Each row is a point on a tangle of strands that fork, close into loops and nearly touch. The rows are in no order.
(in the rows, 128 means zero)
Two points are linked if the straight distance between their rows is under 99.
k_419: [122 185 120 129 148  98 164 151 106 125 139 103  79 155  59 133 112 146
 139  97]
k_368: [124 155 185 133 155 141 112 172 118 145 117 121 147 143 137 105 136 185
 122 139]
k_956: [121 140  75 101 133  98 148  67 142 129 107 129  75 139  57  96 124  85
 171 169]
k_308: [130 151 109  92 149 140 122  75 126 131  79  96 122 155 126 113 149 146
 133 201]
k_508: [139 167  85 118 151 115 146  76 102 142  78 118  71 142  79  89 117 110
 162 188]
k_251: [ 98 178 167 132 174 127 122 197 144 190 172  93 144 153  96 140 141 114
 121 102]
k_996: [ 75 128  95 129 113 141  95 121 130 154 128 122  99 123 133 101 118  93
 129 137]
k_886: [136 168 125 141 136 101  97 150 115 105 176 113 125 128 145 147 158 159
 110 129]
k_66: [183 107 141 106 132 143 124 167 131 114 141 175 133 136 108  88 105 137
 125 186]
k_922: [ 57 138 139 135  80 109 109  95 124 179 100 114 138  95 138 104 100 127
 133  65]
k_408: [159  87  94 155 180 106 114  91 106 103 124  89 144 144 124  87 144 108
 164 131]
k_750: [152  41 146 167 114 169 128 101 152 117  85 135 180  94 192 125 150 123
 136 151]
k_548: [166 134 119 113 188 115 148 110  91 154 123 105 133 160  79 109 122 121
 143 181]
k_461: [ 91 170 173 157 129 114 169 175 133 119 146 113 104 125 169 131 111 173
 123  48]
k_314: [119 182 171 127 144 145 157 140 124 100 144 115 135 169 191 178 141 211
  97  86]
k_618: [161  62 150 122  86 132 151 136 124 121 115 201 110  90 104 115  73 112
 115 135]
k_913: [101 159  94 148 118 107 146 115 100  89 116 128  72 102 137 130  96 135
 140 124]
k_319: [171  78 171 120  84 159 141 138 132 158 113 183 131  68 139 120  96 115
 119 141]
k_301: [140 133 145  84 141  83 128 118 138 127 101 128 140 124  53  88 105 141
 155 138]
k_348: [125 159 120 106 181 113 151 139 125 141 151 139 103 139  28 119 122  88
 163 120]
k_713: [115 174 145 143 151  97 159 181 128  99 149 118  89 124 134 121  92 172
 135  87]
k_31: [ 99  94 108 117 102 173  84 107 153 149  88 122 182 115 170 152 150 127
 115 136]
k_651: [159 125 155 108 143 127  93 191 138 134 156 146 119 123 106 116 113 144
 111 161]
k_443: [186 100 118  75 150  73 137  88 133 116 116 130 143 139  42 113 124 117
 164 138]
k_462: [ 85  76 108 114 116 178 113 148 149 142 165 114 158  97 208 125 134  94
  99 137]
k_411: [102 129 184 102 155 146  95 154 139 163 115 132 171 158 120  95 136 145
 127 136]
k_404: [184  44 140 163  98 161 154 110 151  96 116 175 162 117 186 154 138 115
 122 168]
k_631: [ 83 189 148 153  74 135 112 142 101 182  90  96  97 137 157 141 147 166
 123  63]
k_22: [168 167 126 143 164 114 116 150  92 100 153 115 127 141 112 167 145 175
  99 175]
k_136: [153 132 126 173  95 117  89 153 118 155 140 125 108  85 156 159 166 133
 118  76]
k_791: [ 99 154  95 112 158 134 120  74 117 101  72  80 132 172 163 125 149 155
 141 164]
k_599: [162  83  67 121 105 149 172 117 120 102 142 173  92 170  82 140 104  48
 156 147]
k_553: [181  65 146 126 111 154 145 208 141 119 171 177 133 123 159 115 119  97
 118 130]
k_860: [152 116 159 128 124 116 118 114 133 150  97 142 146 117  90 108 113 142
 131 148]
k_388: [131 130 130  97 135  97 132 143 127 111 123 157 112 108  77  85  79 120
 148 121]
k_759: [ 62 140 110 144  92 137 110  89 122 165  73 111 102 128 119  97 115 109
 127 112]
k_117: [133 116 173 146 103 145 113 137 119 170 105 146 151  88 124 120 101 142
 126 129]
k_201: [115 153 121 141  95 114 107 161 111 174 161 109 107  91 125 151 137 104
 114  83]
k_914: [169  74 136 119 135 166 145 191 129 117 165 183 110 125 114 100  85 110
 121 161]
k_737: [139 179 143 110 164 120 137 190 132 110 148 132  94 124 117 105  97 159
 126 152]
k_491: [156  71 103 149  63 144 168 144 134 120 105 133 142 215 139 126 134  58
 134 166]
k_118: [121 174 116 149 128 112 151 125  84 129 142 114  78 114  77 144  97 122
 130 119]
k_373: [151  39 158 143 122 157 142 100 156 117  86 139 179 131 146  97 114 102
 114 169]
k_546: [117 107 108 122  85  88 128  62 159  87  84 138 129  77 117 125 106 140
 149  96]
k_820: [ 86  97 143 157 123 111 116 108 129 176 116 111 148  92 110  96 118  95
 148  65]
k_77: [146 108 145 168 154 124 112  83 122 109 123 113 186 119 144 156 139 142
 116 129]
k_497: [ 85 159 160 169  89 116 148 107 101 162 103  94 118 129 165 142 131 158
 134  35]
k_862: [ 71 137  98 145 157 161 110 112 120 112 110 100 176 137 220 160 147 142
 123 128]
k_463: [134 166 178 158 183 112 139 195 117 148 134  87 136 147 118 121 136 178
 123 106]
k_640: [185  60 120 100 105 110 143 149 137  81 123 203 121 134  95 119 118 101
 158 114]
k_540: [ 97 174 107 117  80 122  81  90 123 143  93 116 128 133 129 160 147 141
 110 133]
k_975: [ 90 124 103 123 156 150 100 100 135  93 119 109 144 144 175 130 135 130
 122 174]
k_720: [127 130  99 167 158 130 123  87 114  86 143 102 123 131 140 128 121 116
 114 182]
k_692: [125 100 139  85 153 156  91 123 169 122 147 137 182 184 132 109 163 105
 112 195]
k_871: [144 185 106  60 167  84 157  95 143 155 129 140  91 161  41 120 148 111
 160 172]
k_296: [136 151 105 113 126 126 125  98 125 110  80 139  91 140  96  97 122 130
 131 208]
k_437: [148  87 110 193 106 158 123 126  98 146 140 141 126  83 182 155 133  99
  90 145]
k_286: [ 94 173 163 159 111 145 161 125 120 138 136 100  93 167 173 140 124 186
 110  24]
k_123: [ 78 182 137 102 146 134 127 128 132 119 117  86 142 209 197 137 165 172
 125  72]
k_698: [143 104 119 108 117  83 137 103 141  83 106 161 102  95 102  96  96 135
 169 109]
k_804: [151  74 143 143 157 142 123  82 135 112 109 120 186 135 120 110 133 124
 117 177]
k_850: [160  68 106 122  92 111 145 129 143  85 113 196 104  70 109 113  81  96
 155 108]
k_395: [134 115 162 118 105 163 115  89 145 135 102 149 189  62 195 181 139 156
 120 124]
k_762: [152  88 120 187 137 145 120  92 114 122 125 130 169  84 159 156 118 105
 102 144]
k_397: [161 103 129 115  91 154 122 198 137 134 191 163 126  95 155 152 131 101
 104 115]
k_965: [ 69 167 147 108 135 130 143 105 125 118 139 105 138 183 153 118 128 168
 116  96]
k_803: [144 110  74 106 104 127 133  95 148 111 113 157  89 145  73 116 112  66
 154 145]
k_131: [111 108 164  81 142 150  89 114 171 167 119 137 189 166 103  98 148 116
 121 167]
k_869: [136 123 155 124 111 154 126 126 142 126 145 152 151  71 183 157 138 152
 110 140]
k_442: [ 84 141 117 128 137 170  86 161 120 140 144 113 158 106 211 160 149 149
 110 115]
k_911: [135 152 124 140 194 137 121 181 134 163 191 103 126 143  84 127 145  90
 133 131]
k_529: [107 187 153 120 147 126 150 127 123  81 138 117 129 163 177 133 120 190
  94 138]
k_459: [123  94 115 109 138 135 153 140 112 132 144 157 105  84  52 114  74  83
 144 102]
k_172: [112 176 115  84 165  94 149 167 125 137 152 116  85 130  49 107 103 121
 163  91]
k_89: [149 113 140 156 174 107 112 123 125 117 169 107 176 136 110 128 137 137
 131 124]
k_627: [147 144 118 123 205 105 131 157 125 112 195 104 141 150  95 124 143 122
 135 129]
k_487: [137 148 117 134  77 120  69 134 119 147 127 135 109 122 143 161 185 150
 107 124]
k_620: [116 127 140 120  97  87 119  51 180  76  86 135 150  77 147 162 141 159
 130 114]
k_708: [111 185 133 124  90 103 138 192 129 153 169 106  94 106 119 163 121 150
 110  62]
k_748: [178  83 116  72 137 100 123 136 137 110 132 160 140 152  65 106 134 104
 165 125]
k_772: [ 87 203 120 136  82 134 110 136 119 152 116 102  98 143 134 157 147 154
  96 105]
k_671: [113  98 130  95 120 163  58 109 154 130 122 132 188 149 162 150 188 137
 119 138]
k_12: [112  78 122 107  84 159 125 175 158 157 179 141 143 102 165 110 132  89
  97 113]
k_986: [162 120  69 171 138 126 128  87 111  91 126 121  92 143 111 125 141  90
 124 173]
k_691: [136  61  98 134 111 123 146  99 131 122 158 143 121  99  83 115  86  64
 131 127]
k_277: [ 71 149 100 118 102 132 121 110 140 119 139 128 100  90 158 119 107 131
 127 128]
k_135: [113 171 167 142 108  86 150 174 134 144 159 110 100 105 161 171 140 173
 122  23]
k_816: [181  74 127 163  64 150 158 131 116 127 126 164 123  89 192 150 136  96
 115 146]
k_794: [ 80 151 131 151 127 143 112 153 117 164 165  96 138 123 166 149 141 128
 104 101]
k_818: [180 102  62 159 169  93 128  98  95  92 125 115  96 151  93 114 142  88
 171 148]
k_124: [117 194 166 146 149 133 139 168 119 163 146  81 124 173 104 143 149 146
 108 103]
k_591: [112 181 155 131 131 127 130 144 129 106 126  98 109 200 183 148 176 206
 110  76]
k_332: [141 174 138 150 178 112 140 121  96 128 130  95 124 158 105 136 140 135
 126 168]
k_9: [107  84 115 122  98 183 110  99 150 145  75 132 190  69 210 191 169 134
 112 113]
k_672: [150  68  78 122  65 129 175 133 161 100 118 155 109 186 117 117 133  45
 154 154]
k_908: [155 153 120  81 193 103 165 121 102 169 127 129 113 151  36 115 132 110
 177 153]
k_608: [105 161 148 138 127 129 147 122 125  95 142 147 141  99 176 161 115 187
 105 141]

A fork is a point with three links, a tip a point with one. Leave the first point through the second and follow the links. Name the first fork or tip that comes.
k_672; k_599 -> k_975
k_462; k_12 -> k_461
k_461; k_286 -> k_201
k_922; k_759 -> k_908
k_348; k_172 -> k_820

How many points has the smallest loop of links through each point below? Write none if it is on no loop.
k_117 -> 8
k_750 -> 8
k_591 -> 5
k_631 -> 11
k_508 -> none
k_850 -> 7
